Each row is a point on a landscape with many peaks, with its height.
From any point a climber steps to the highest of the 6 points nearest to it. It stops when none of these is higher. Distance is the straight distance between rows; heights are no part of it.
Q767: [127 138 124 132 138 145 135 153 160 101 115  87 131 140 138 197 111 122
 171 133  91 171 149  92 121  92 117 113 131 154 141 146 111]  h=366
Q848: [118 148 157 134 141 146 142  93 119 217 144 140 143  87 188 118  93 154
  76 133 163 104 134 135 122 117 125 124 155 119  97 151  96]  h=348
Q2: [124 118  90  41 147 181 177  92 114 117 166 152  90 139 134 145 111 141
 128 150 147 128  46 160 171 175 113 206 138 176 155  86 196]  h=146
Q948: [175 143 133  84 135 117 124 126 102 127 123  94 136 123 150 102 125 129
  86 161 145 118 125 147 134 174 135 171 150 152 169  83 164]  h=302
Q994: [133 145  99  67 149 157 158 114 115 112 144 110 120 132 150 135  81 138
 108 172 154 117  66 187 161 161 104 207 144 182 178  88 197]  h=227
Q391: [ 57 133 219 142  80 129 110  89 108 146 127 161 183  86 118 125  80 150
 107 133 191  99  67 152  65  95 138  67 154  94  74 116 104]  h=111
Q916: [139 100  93 118 156  96 118 129 126 107 136 108 132 105 115  99 170 104
  79 160 122 142 143 150 116 175 137 159 158 116 146 122 146]  h=500
Q329: [144 169 179 149 107 114 130 198 110 125  84 142 100 116  96 181 131 138
 163 128  90 148 163  91 126  95 131  97 142 126 146 170 115]  h=310
Q225: [116 133 102 162 131 129 132  80 143 161 166 123  92  78 137  99 104 117
 114 141 148 134 131  90 105 140 127 102 130 105 140 137 138]  h=306
Q368: [105 182 140 142  82  95  94  90 120 149 153 142 136  98 120 141 105 129
 111 137 155 169  98 121  98 130  81  85 125  87 119 110 131]  h=81
Q830: [159 145 175 145 145 134 140 168 122 111  93 108 138 130 101 183 108 140
 178 161  80 141 172  83 129 108 135 120 129 142 162 178 124]  h=361
Q635: [122 162 187 176  50 113 134 206 188 164 134 142 108 113  91 141 152 160
 133  99 118 121 168 117 134  52 100  90 146  92  81 171 164]  h=139
Q377: [168  76  92 109 154 164 155 154  92  77 119  87 144 204 149  83 130 108
 139  99 129  97 100 184 119 150 158 144 128 187 128 102 153]  h=417
Q878: [125 133 178 106 114 126 136  89  75 158 144 120 130  87 123  80 137 149
  68 153 154 109 145 133 141 156 169 133 126 125 105 111 145]  h=216
Q162: [106 144 128 141  90  81  71 117 147 133 123 125 123 100 114 139 103 118
 119 120 155 153  79 100 104  95  80  61 131  72 125  86 149]  h=68
Q589: [ 93 150 174 130 100 122 134  77  92 179 164 142 125  79 131 102  91 149
  94 158 176 127 137 128 123 148 144 101 113 112  96 146 126]  h=141
Q532: [146  61  71 109 143 188 147 124  79  69 119 105 135 183 132 102  96 116
 138 117 118 110  63 192 115 142 130 167 120 162 172 116 183]  h=445
Q842: [152 186 123  83 165 144 144 103  93 135 109 114 116 149 144 105  96 157
 114 196 152 116  89 173 156 144 112 184 145 181 173  77 172]  h=309
Q869: [ 71 132 203 136 103 135 138  96 120 166 137 145 170  89 143 127  72 151
 109 151 191 115  96 146  90  85 148  85 148 117  82 132  92]  h=169
Q931: [135 176 157 137 129 149 138  96  88 193  98 138 114 135 181 100 106 159
  82 121 161  77 153 173 169 167 141 132 155 155 138 110 112]  h=369
Q271: [124  94  58 119 131 108 125 125 136  98 107 120 134 121 138 144 179  99
  74 143 104 167 118 189 137 166 128 173 106 107 105 124 126]  h=759
Q777: [133 131 156 151 150 131 125 104 139 168 103 144 130  93 160 118  93 139
 116 169 127 100  87  83  99  82 133  92 129  85 136 149  79]  h=280
Q232: [ 97 150 139 130 113  86  82 118 141  89  97 140  97 118 130 153 107 118
 137 110 137 134 103  76 116  58 111  88 127 116 128 115 137]  h=49
Q904: [115 166 179 121 112  92  99 159 129 113  70 153  98 106 132 124 111 129
 145 125 128 112  94  80 122  58 118  69 141  91 117 123 128]  h=184
Q616: [138  88 107 147 163 123 151 122 119 128 121 121  66 124 133 100 129 137
 120  79 154  71 152  82 133 150 120 156 156 165 163 112 143]  h=456
Q493: [120 121  69 106 103  99 126 111 158 111 129 131 120 122 131 161 175 118
  68 162 115 182 110 179 139 168 143 173  94 120  87 109 120]  h=643
Q913: [110  71  62 143 131 127 127 128 105  92 100 118 144 159 115 116 174  89
 106 105  91 144 117 189 144 160 140 166  98 115  89 109 150]  h=597
Q417: [121 106 154 117  70 109  50 130 167  96 158 129 149 157  98 185 108 104
 140  63 133 148 127 138 151 100 101  88 111 138 110 121 121]  h=330
Q300: [122 173 187 122  58  95  93 206 153 130 101 142  99 107 102 136 159 142
 136  89 107 120 169 104 142  60 110 101 164 107  78 143 150]  h=196
Q11: [163 143 138 104 130 126 132 137 109 145 107 107 104 132 140  75 112 139
  77 158 143 116 128 153 143 173 115 171 154 165 190  89 149]  h=378
Q763: [106 182 173 156  91  89  81 116 126 167 123 138 134  91 158 133  81 135
 125 147 140 144  73 122  82  95 106  65 145  77 107  98 123]  h=118
Q981: [ 93 153 119 141  84  96  86  93 146 134 159 147 117  97  87 137 112 125
 119 121 150 153  98 110 115 114  77  75 121  85 140 107 139]  h=206
Q287: [107 108  82 135 146  96 134 108 143  87 164 146 119 119  57  92 164 101
 126 113 136 145 142 133 119 152 125 124 143 131 132 123 131]  h=573
Q231: [139 161 151 127  94 110  98 205 140 118 111 102 105 142 104 180 151 156
 149 100  90 150 167 104 133  76 110  80 156 118 126 160 118]  h=252
Q859: [ 92 125  88 131 114  96 111 107 152 112 166 157 116 120  51 113 146 106
 110 127 132 150 120 136 117 147  96 103 126 120 146 122 110]  h=491
Q170: [110 157 226 135  87 129 105 114 136 154 121 148 170 102 157 134  85 164
 127 156 156 116  83 153  70  85 135  73 174  90  93 131  70]  h=177
Q283: [112  96  82 128 117 128 119 126 137  86 120 115  94 137 154 143 174 101
  78 131  95 170 102 208 150 184 121 207  73 102 110 111 128]  h=609
Q465: [126 110  42 124 105 110 129 134 121 143 162 105 171 195  91 125 155 118
 156 133 123 154 133 134 147 124 115 171  31 184  37 114 104]  h=804
Q322: [159 103  80 100 138 132 133 141 110  84 121  89 133 138 144 112 105 114
  94 157 135 128  75 189 125 161 125 187 148 162 193  87 170]  h=347
Q598: [158 147 171  93 117 121 121 116  78 155 115 108 132 104 129  84 131 156
  61 165 167 100 134 134 152 170 155 149 129 148 134  89 156]  h=249
Q129: [126 108 121 150 160 129 143 105 138 145 105 138 106  97 138 120 107 137
 129 135 146  78 133  40 124  88 132 144 126 129 133 140 132]  h=400
Q7: [158 101 108 128 161 114 127 123 119 116 136  93  91 122 121  75 139 115
 105 128 133  99 139 136 125 167 134 155 156 139 174 114 137]  h=480
Q457: [106 113 120 109 130 135 106  83 121  75 146 137 103 142 167 171 197 145
  65 138 119 138  85 168 163 173 165 167  78 118  95  75 146]  h=270
Q545: [133 125  75 116 157 159 116 122 169 131 184 101 148 208 102  87 137 105
 200 115  99 168 156 159 146 156 114 131  79 132 120 121 117]  h=476
Q721: [108 119 130 145 147 164 136 101 156  70 164 111 113 152 150 169 123 110
 173 114 113 152 169 111 138 112 135 123 122 157 122 151 127]  h=438
Q456: [180 105 103 105 154 166 156 148 110  92 156  93 133 206 163  80 161 107
 170  85 107 112 151 171 119 168 156 155 139 182 120 112 124]  h=418
Q12: [152  60  74 129 143 136 117 142  95  77 109  98 141 143 136 105 137 101
 104 126 126 116  91 185 116 165 140 182 138 139 165 103 170]  h=431
Q835: [126  87 132 141 157 148 157 111 133 100 169 119  91 156 137 115 143 118
 151  75 137  93 169 113 144 150 154 147 157 168 123 136 139]  h=492
Q467: [138 147 117 127  97 127  92 175 155 100 111  87 134 150 139 198 124 123
 159  98  96 175 145 127 139  70 115  94 149 136 129 148 101]  h=334
Q590: [147 111  98 152 188 182 170 144 168 112 129  89 156 149 156 163 140 138
 192 124  92 148 151  85 123 131 125 145 130 126 171 160 140]  h=272
Q732: [155 118  43 132 194 143 137 150 153 141 157 110 124 223 132  40 152 110
 213  99  91 164 159 129 117 162 116 156  95 113 115 114 139]  h=419
Q599: [145 131 110 124 138  91 117 127 124 129 157 102 115  91 123  86 155 110
  80 152 146 132 154 134 120 172 130 138 146 120 165 123 149]  h=421
Q734: [151 125  37 115 169 132 114 154 165 150 167 102 132 206  93  61 123  99
 202 112  97 177 149 132 118 145 102 164  69 130 100 104 136]  h=537
Q72: [154 123  99 122 112 138  75 146 162 142 172 112 170 205  85 109 119 122
 194 114  96 169 124 134 153 141  85 131  52 143 114 127  81]  h=563
Q613: [124 155 132 149 169 140 151 108 139 238 104 165 162  98 197 118 112 142
 103 135 127  78 132 127 146 130 117 136 181 115 139 141  83]  h=372
Q941: [144 117 167 127 185 142 150 127 134 159  82 161 156 118 120 137 108 135
 155 133 132  83 150  47 141  94 123 164 134 156 146 150 137]  h=462
Q158: [101 113 114 119 151 123 128  99 154  66 178 137 113 154  79 128 138 101
 157  91 135 137 151 131 131 127 121 114 119 158 112 130 125]  h=571
Q299: [137  68  64 120 133 177 150 126  93  74 133 132 123 157 134 115 115 108
 143 139 119 130  53 200 135 161 119 211 112 139 186 108 171]  h=376
Q548: [137 162 117 123 100 128 106 184 155 106 107  88 133 143 116 195 154 145
 152 106  86 169 142 109 125  81 115  84 155 130 128 147 100]  h=314
Q529: [130  75  68 130 166 140 135 132  96  72 126 124 159 170 108  90 175  99
 132 110 106 127 141 167 132 166 164 135 122 144  87 114 143]  h=506
Q284: [120  72  65 152 118 141 127 123 105  75 105 130 132 147 145 126 168 101
 100 124  91 141  99 201 136 179 132 193  80 105 124 107 157]  h=817
Q977: [128  82  85 125 170 113 119 123 122  82 140 127 122 135  95  84 161 104
 108 112 124 115 141 136 115 171 156 139 152 130 137 118 144]  h=489
Q63: [ 85 175 184 151  74 108 100  88 104 157 167 144 162  89 140 135  92 140
 128 144 165 150 103 129  84 124  96  73 118  94  86 107 128]  h=36
Q312: [139 128  54 108 157 129 146 150 135 147 172 104 175 214 118  90 149  96
 174 112  95 168 155 166 130 165 125 166  76 137  48 104 131]  h=523
Q389: [100  75  39 134 123 121 130 119 135 105 113 127 126 148 100 142 177  98
  71 133 110 163 112 189 148 152 130 172  96 107  81 129 109]  h=642
Q815: [141 142 150 134 135 127 142 193 130 106  95 100 128 132 106 188 122 144
 163 147  67 160 154  94 110 101 133 101 136 131 154 157 113]  h=784
Q600: [138 145 125 152 148 132 147 110 120 223 122 134 127 110 195 114 111 142
  95 126 161  85 138 127 148 151 112 148 161 122 132 132 104]  h=389
Q432: [122 113  66 165 182 198 170 128 171 111 150 109 120 181 172 121 149 119
 211  83  90 153 145 116 130 149 129 129  87 105 149 145 128]  h=338
Q624: [ 92 138 183 136 124 145 146  68 102 196 141 151 132  83 156 108  86 153
  79 128 191 104 128 143 125 131 166 102 142 122  91 153 102]  h=265
Q724: [129 143 192 132 115 132 112 150 140 158  74 160 136  99 119 121 104 153
 146 138 110  84  84  89 109  88 136  67 124  58 168 144  72]  h=473
Q212: [132 118 124 109 123 140 122 105 100  77 151 133 118 118 156 179 169 148
  85 146 143 113  65 161 147 172 157 194  84 128 134  67 161]  h=300
Q660: [ 61 135 195 143  84 133 120  68  85 154 136 159 157  75 128 119  73 161
 109 138 194 116  86 138  93 121 144  86 135 109  68 140 106]  h=144
Q370: [103 100  86 107 136 113 122 102 145  83 155 146 148 155  34 103 152 104
 135 115 124 137 131 133 143 131 116 111 104 155 102 127  93]  h=495
Q484: [114 127 135 162 155 140 139 106 138 176 114 138 125  90 153 113  96 139
 122 162 137 102 109  67 104  83 130 115 127  92 139 148 101]  h=344
Q625: [106 172 194 146  65  98 130 194 175 164  70 165  86  95 106 111 156 145
 139  90 145 105 145 114 143  73 126  74 135  55  75 145 158]  h=166
Q291: [155 113  96 110 163 152 132 148  83  84 161  99 157 204 153  79 156  97
 172  91 106 130 151 183 121 173 159 156 122 167  84 114 137]  h=422
Q901: [146 149 160 128  62 113  89 227 174 133 112 107 121 126 101 159 172 144
 140  91 122 139 160 113 144  54 119 101 169 126  91 166 148]  h=248
Q753: [149 125 126  90 129 127 121 101  81  96 132 108 153 113 161 152 148 152
  78 166 134 113  84 149 150 171 150 188 128 140 147  63 186]  h=108
Q517: [111 161 142 132  81  85  78 150 147 140  84 127 119 110 128 121 111 128
 127 120 132 119  72  92 114  68 106  57 141  65 104 100 128]  h=46
Q577: [ 70 109 186 122 124 155 152  79 136 189 134 169 163  86 160 137 101 155
  56 133 162  87 116 140 110  83 152 108 194 125  81 139  84]  h=316
Q511: [129 175 194 137  84 111 123 172 127 138  54 166 101 107 125 116 125 145
 157 110 127  93 109 105 118  87 136  63 121  66 127 149 105]  h=394
Q494: [146 142 208 135  82 119 146 182 104 146  63 187 118  94 113 158  95 119
 163 118 127 101 151 103 127  96 143  89 110  96 146 179 117]  h=470
Q29: [113 145 169 131 120 135 124  77  97 187 159 141 127  85 145  95 104 138
  80 140 191 119 141 129 126 151 150 117 123 127  95 146 122]  h=235
Q533: [157 116 100  96 126 131 134 133 107  92 123  97 138 118 152 134 129 131
  96 166 132 131 100 170 128 176 133 209 135 141 178  94 180]  h=207
Q730: [ 92 167 169 109  83  93 131  81  89 156 171 158 133  81  74 110 162 144
  97 161 160 154 126 123 115 159 137 111 114 128  98 123 110]  h=259
Q594: [122  90 120 150 160 130 145  93 125  98 148 120  82 112 140 120 117 118
 137  92 143  90 164  79 127 128 134 133 139 160 134 130 137]  h=509
Q208: [110  85  72 117 156 126 135 123 130  95 144 135 164 165  60 102 161  90
 134 116 115 134 145 160 138 150 144 133 103 145  70 112 116]  h=575
Q323: [144 122 121 136 167 167 166 171 150 108  92  82 149 139 118 177 123 140
 175 135  72 150 161  72 118 134 128 114 126 131 188 165 136]  h=331
Q413: [150 176 211 146  87 101 134 203  97 131  81 167  98 105 102 172 120 141
 168 127 114 120 164 110 126  98 133  92 132 110 153 178 131]  h=263
Q829: [153 109 126 113  81 141  68 139 155 110 172 127 177 176  97 145 116 114
 169  83 117 150 122 154 153 138  86 111  81 152 109 141  92]  h=464
Q426: [126 165 175 120 165 142 169  97 126 194  90 198 190  93 195 151 125 150
  84 113 134  73 139 157 143 131 135 114 235 149 127 140  79]  h=351
Q189: [153 124 173 132 161 142 152 145 138 115  96 119 144 126 134 165 105 143
 157 154  96 134 172  64 121  96 133 159 138 164 150 172 131]  h=240
Q998: [140 113 103 121 172 143 132 138 132  93 181 111 151 187 125  81 168 104
 171 103 109 141 173 164 138 160 149 145 119 162  85 117 117]  h=435
Q923: [124 126 100  95 123 100 133 117 134 110 127 115 143 102 135 150 179 113
  65 184 114 166 129 160 125 170 149 158 123 124 107 102 140]  h=592
Q51: [ 67 125 182 133  85 126 141  59  81 172 149 148 141  71 109  99  91 153
  91 129 179 117 102 140 108 140 158  91 128 101  82 137 107]  h=151
Q88: [101 133 135 128 111 107  81 117 154  74 128 144 115 140 107 178 103 105
 151 103 149 144 133  91 131  70 104  84 122 144 114 113 130]  h=172
Q837: [140  92 110 104 163 147 141 137 110  70 149 107 142 183 138  69 173  99
 147  87 112 105 153 164 122 166 163 140 140 169  94 112 129]  h=453
Q50: [133 165 183 136  68  87 113 210 128 131  82 151  96 116 108 165 141 136
 151  99  99 133 166  96 136  72 121  94 148 121 119 159 127]  h=157
Q397: [149 109  92  82 130 159 159 114 108  98 141 130 119 144 152 147 106 127
 119 145 145 120  63 195 135 176 118 216 118 149 192 107 187]  h=209
Q169: [155 124  63 112 181 142 143 162 128 132 163 107 134 218 165  54 142  83
 190  99  92 161 146 158 121 166 140 153 116 141  99 102 135]  h=377
Q145: [125 167 168 138 146 148 158  86  96 199  91 157 139 115 203 139 109 148
  62  94 156  59 150 174 161 145 145 128 184 153 113 117  94]  h=359
Q262: [129 180 193 155  77 106 132 191 106 155  83 178 110 106 110 153 127 127
 161 102 127 104 166 124 123  89 134  78 133  95 119 171 138]  h=281
Q584: [130 115 111 156 150 115 136 108 127 182 145 114  76 100 169  86 114 125
  93 132 160  93 131 103 131 146 118 133 141 120 158 138 134]  h=437
Q19: [ 96 160 184 143 108 122 116  87 109 177 157 138 150  90 169 129  66 152
 117 161 164 132  95 134  75  98 136  77 129 102  94 142  90]  h=164
Q780: [122 151 152 102 114  94 133  99  84 150 138 125 139  79 104 109 167 140
  79 176 152 145 139 132 118 155 168 130 116 126 105 120 134]  h=298
Q183: [ 96 154 132 156 127  92 101 117 134 143 120 138 122 103 133 131  86 125
 134 145 151 135  98  76  93  80 113  84 132  89 134 115 122]  h=137
Q276: [148 117 206 121 152 159 151 136 139 169  85 186 161 119 104 129  83 122
 146 137 128  86 167  82 156  90 127 131 115 126 173 163 126]  h=548
Q28: [124  95 105 164 152 124 144 101 131 139 133 132  74 100 145 106 126 124
 109 115 146  83 160  73 123 123 124 138 140 135 152 129 147]  h=503
Q249: [131 154 151 124  81  84  81 181 153  97  97 111 113 137 127 161 119 127
 146 103 128 149 147 101 130  54 128  91 147 137 107 124 131]  h=192
Q939: [140 152 146 124  80 118  86 214 162 119 119  93 129 142 124 172 152 144
 147  90 101 155 158 114 140  70 113  90 170 127 108 154 125]  h=277
Q334: [141  61  66 138 143 156 125 132  81  70  99 117 148 166 130 105 152 111
 127 109 104 121  94 203 134 187 134 173 101 126 134 101 181]  h=556
Q92: [146  90  90 103 126 141 134 132 113  86 145 111 133 130 172 154 133 129
 101 152 125 128  75 187 138 180 116 213 115 142 171 105 171]  h=143
Q495: [125 121 140 148 151 140 134 113 154  84 154 129 113 133 144 174 114 115
 175 120 132 141 162  91 126  80 132 130 128 164 116 148 133]  h=333
Q608: [150 181 151 112 143 140 133 109  75 158  99 129 108 144 144  87 105 167
  85 161 150  92 130 172 178 154 124 149 145 168 161  95 144]  h=350
Q871: [135 103  79 110 124 123 127 116 123  86 127 121 141 113 150 141 176 104
  82 159 107 161 110 179 121 188 132 180 121 109 125 106 152]  h=606
Q927: [135 122  94 132  91 151  59 161 171 112 141  89 152 179 131 189 119 111
 165  84 109 177 134 140 162  93  99  89 106 110 135 137  99]  h=398
Q965: [123 153 159 144 156 155 152 108 140 229 120 154 173  91 190 132 117 155
  85 146 139  82 130 130 126 113 125 125 185 132 119 142  75]  h=362
Q987: [ 98 120  38 113  94  82 131 121 160 117 146 140 150 126  79 139 178 114
  77 152 117 169 109 161 123 142 118 152 109 131 110 135  97]  h=520
Q16: [104  90 101 153 147 122 140  96 142  99 162 119  87 119 113 105 135 106
 121 114 154 102 159  88 123 141 135 125 135 139 143 124 156]  h=583
Q773: [104 142 136  78  96  85 130  88  96 116 120 138 129  97 103 150 184 141
  57 176 139 165 113 127 132 148 178 139 121 140  74  89 132]  h=395
Q567: [109 161 192 144 118 137 137 103 136 187 139 138 148  88 165 122  84 151
 118 164 156 114  88 129  88  86 121 101 147  98 114 147  68]  h=266
Q193: [164 119  88 145 169 175 162 135 149 117 170  98 111 196 174  88 166 118
 205  79  91 131 156 135 120 168 135 151 122 125 144 141 115]  h=332
Q449: [150 145 175 155 118 148 145 193  93 167  86 131 116 113 102 171  62 141
 169 133 109 135 193 104 125 132 133  78 125 118 171 183 140]  h=127
Q455: [162 128 142 149 130 152 148 201  95 175  97 126 122 113 100 163  36 133
 168 120 126 128 189  89 124 133 140  50 134 107 169 189 150]  h=62
Q292: [132 109 118 151 184 131 154 111 129 188  85 154 137  99 168 116 104 131
 119 125 146  65 134  54 146 103 119 155 156 120 146 138 123]  h=424
Q119: [125 148 105  93 122  76 141 110 132 119 155 125 144  87 100 133 182 117
  74 181 136 176 134 148 112 163 146 143 128 122 108 120 127]  h=488
Q864: [125 120  85 139 135 175  90 130 180 123 163 108 130 194 130 150 113 113
 191 104 111 181 153 147 155 119 103  91  84 115 140 144  90]  h=465
Q4: [135 150 182 121 139 101 132 146 130  91  95 127 110 114 132 173 105 128
 154 135 122 146 134  79 118  55 134 116 119 144 127 139 122]  h=142
Q153: [117 142 144 111  84  91  66 141 151  96  89 147 115 115 108 144 107 114
 121  78 144 136 100  94 144  61  98  84 133 104 115  97 149]  h=37
Q496: [131 121  79 156 164 193 145 124 180 106 142  84 126 164 173 170 139 118
 192 103  94 160 155  99 142 125 136 119 116 125 151 151 120]  h=313
Q10: [118 114 129  99 127 106 111  84  85  93 117 127 134  90 154 173 186 151
  60 173 128 132  94 124 148 156 176 159 107 139  99  67 157]  h=336
Q460: [126 144 143 108 125  99 134  96 111 153 175 114 106  77 109  85 141 127
  79 155 146 147 154 128 118 173 138 134 123 123 129 124 132]  h=271
Q833: [122  90  95 128 123 145 123 121 116  77 133 140 122 144 182 145 161 112
 114 151 108 143  74 202 136 191 127 217  81 108 154 106 150]  h=426
Q86: [125 146 180 128 140 106 144 141 131 122  70 165 105 106 129 129  91 125
 146 154 125  90 116  54 119  67 135 110 117 110 139 153 109]  h=429
Q241: [170 104 101 105 145 136 135 148 111 100 107  86  94 151 119  81 122 124
  95 147 130 109 101 168 124 155 120 178 170 174 208 104 155]  h=425
Q366: [120 105  67 115 134  86 136 117 138 105 132 126 136 106  95 116 174  95
  80 163 125 158 129 160 113 177 127 148 141 119 114 125 129]  h=607
Q796: [107 153 113 144 110  91 124  95 132 138 174 139 112  84  84 117 135 127
 120 145 158 150 126 125  97 147 100 110 123 109 143 117 142]  h=268
Q83: [105 117 117 154 154 110 128  90 145 113 131 139  90 100 124 128 104 118
 128 132 151 115 132  66 129  87 123 105 119 126 143 129 140]  h=490
Q508: [133 143 198 135 110 146 139 122 153 193 128 155 154 102 139 119  94 164
 131 173 122  97  88 110  98  89 134  84 151  85 164 151  63]  h=368
Q708: [155 111  97 150 146 123 149 127 126 185 110 119  75 121 164 102 118 122
 102 111 153  82 148 124 141 161 110 146 165 141 190 115 128]  h=428
Q319: [143 117 148 143 169 136 149 132 133 131 104 138 139 126 154 169 110 135
 162 121 122  94 163  57 126  88 134 172 135 162 141 150 147]  h=371
Q459: [102 184 129  96  87  74 137  94 108 140 154 133 134  94  76 132 181 148
  83 161 152 173 119 130 111 148 143 119 120 134  99 113 123]  h=365
Q865: [146 132 106 139 153 164 146 180 149  92  99  83 134 134 124 181 143 135
 176 135  66 171 151  80 133 108 123  85 133 129 170 152 107]  h=379
Q776: [ 98 113 105 134 143 102 113  81 147  94 156 142  90 118  93 112 137 114
 127 111 153 137 133 106 125 121 115  93 125 125 147 129 129]  h=820
Q733: [133 133 105 163 143 134 134 109 125 211 138 131 103  88 174  99 101 143
  98 128 164  98 129  90 129 141 115 137 149 109 140 139 116]  h=388
Q888: [154 130 179 125 160 133 149 138 129 122  91 150 133 120 122 156 106 125
 156 156 115 107 150  48 112  73 137 147 116 159 136 159 123]  h=319
Q103: [137  96 104 106 115 154 147 120 104  71 160 136 119 147 160 139 140 132
 132 149 123 136  44 211 138 192 125 230  93 133 174 108 169]  h=168
Q536: [151 119  56 121 124 118 105 144 159 166 176  97 166 191  88 103 135 114
 199 139 103 176 135 135 126 143  88 154  44 159  74 121 107]  h=654
Q979: [131 118  62 134 177 164 140 132 179 143 174 119 115 204 132  81 143 113
 211 102  92 175 164 126 133 147 115 138  93 105 126 129 122]  h=433
Q223: [143 137 205 129 117 133 155 143 127 148  68 175 129 110 115 139  90 133
 147 135 124  85 127  88 130  66 142  96 106  89 168 167 100]  h=717
Q817: [144 161 179 106 125 136 118 105  78 175 114 118 120 117 144  78 117 157
  74 139 170  79 145 159 158 170 145 153 145 156 147 101 135]  h=335
Q209: [140 111 118  89 121 144 135  97 101  67 152 128 119 125 157 169 157 144
 107 140 132 106  56 168 142 205 136 193  85 153 161  79 164]  h=762
Q227: [154  84 106 119 162 132 156 124 108  76 142  99 108 163 126  78 157 116
 127  89 128  98 142 146 118 157 159 143 171 168 153 103 135]  h=447
Q35: [128 129 103 139 162 161 131 108 179 107 183 113 130 183 137 122 151 116
 200 111 103 160 178 145 138 137 129 129 114 140 126 137 108]  h=413
Q161: [157 133 209 124 117 113 148 158 105 133  79 169 123 113 110 147  88 131
 164 136 122 117 158  79 129  92 144 104  97 132 148 180 121]  h=434
Q441: [ 96 139 170 114  90 100 135  77  74 161 134 160 137  73  68  98 157 162
  80 156 166 137 115 123 122 152 161 112 119 121  90 125 116]  h=243
Q770: [125 162 182 127 104  94 104 161 126  90  73 150 105 135 121 157 115 125
 146 123 113 130 141  86 130  58 135  91 133 134 107 133 119]  h=71
Q431: [100  94  59 123 106 121 110 124 135 103 132 128 175 184  57 113 160 122
 137 115 117 128 112 152 138 118 111 147  63 167  56 125  77]  h=623
Q192: [148 163 148 148 113 121 130 213 110 128 100 118 109 124  90 183 132 150
 165 116  83 148 170 101 127 122 116  54 133 120 163 162 129]  h=327
Q748: [131  97 107 135 150  96 133  97 134 115 156 121  86 101 104  74 148 110
 100 123 148 119 160 112 122 165 139 129 149 126 151 121 131]  h=551
Q350: [114 172 158 196  68 117 128 214 149 178 116 154 111 101 100 166 151 156
 145  90 106 130 178 123 124  78 102  81 143  90 107 173 182]  h=145
Q295: [113 157 141 148 125 127 131  80 124 181 182 115 110  72 139 120  95 135
 105 158 159 140 134 109 116 140 118 110 131 104 125 143 117]  h=211
Q40: [130 129 163 129 177 152 158 123 146 196  85 183 154 111 134 107 111 140
 137 136 122  67 118  64 143  94 119 133 144  95 171 153 102]  h=478
Q55: [140 111 137 150 179 153 169 120 139 123 131 109 124 132 168 173 111 136
 164 121 101 112 169  73 124 111 127 169 143 171 137 160 142]  h=290
Q461: [ 97 105 105 122 100 112  88 110 154  71 160 157 140 151  43 132 145 109
 133  97 133 136 113 129 139 115  93 103 110 147 122 130 109]  h=427
Q689: [147 131  88 136 117 149 101 163 165 105 123  89 132 165 132 187 130 123
 172  97  90 176 131 132 156  86 107  79 112 120 146 146  94]  h=393
Q903: [120 163 199 153  91 123  85 146 134 175 118 130 143  94 160 123 106 158
 143 158 127 137  74 139  82  96 120  66 158  66 124 111  92]  h=228
Q269: [147 132 146 115  72 106  63 193 164 105 117 102 135 143 126 174 134 130
 121  80 109 153 144 113 143  64 113  95 161 117  87 144 135]  h=242
Q99: [161  72  70 122 146 161 154 142 109  71 105 104 123 179 121  77 106 115
 113 122 124 116  70 172 116 147 130 176 162 175 181 107 163]  h=423
Q891: [134 132 175 127 171 164 147 107 161 220  96 183 165  96 122 121 115 143
 120 151 108  82 114  88 148 114 122 106 154  86 179 167  86]  h=469
Q728: [113 111  74 106 141 132 123 119 138 121 154 129 183 196  75 119 161 106
 162 117 126 143 147 158 150 144 123 146  71 173  53 127  95]  h=662
Q634: [147 104 121 146 160 178 166 124 161 104 172 100 115 156 173 147 144 124
 177  79 113 108 172 107 132 151 142 153 144 169 133 148 141]  h=420

For each start below, name the point where the climber stops.
Q456 -> Q284
Q842 -> Q776
Q377 -> Q284
Q426 -> Q776
Q994 -> Q284
Q397 -> Q284
Q51 -> Q776
Q931 -> Q776
Q269 -> Q465
Q153 -> Q465
Q19 -> Q223

Write out the way that a climber takes from each point below.
Q193 -> Q979 Q734 Q536 Q465
Q590 -> Q634 Q835 Q16 Q776
Q432 -> Q979 Q734 Q536 Q465
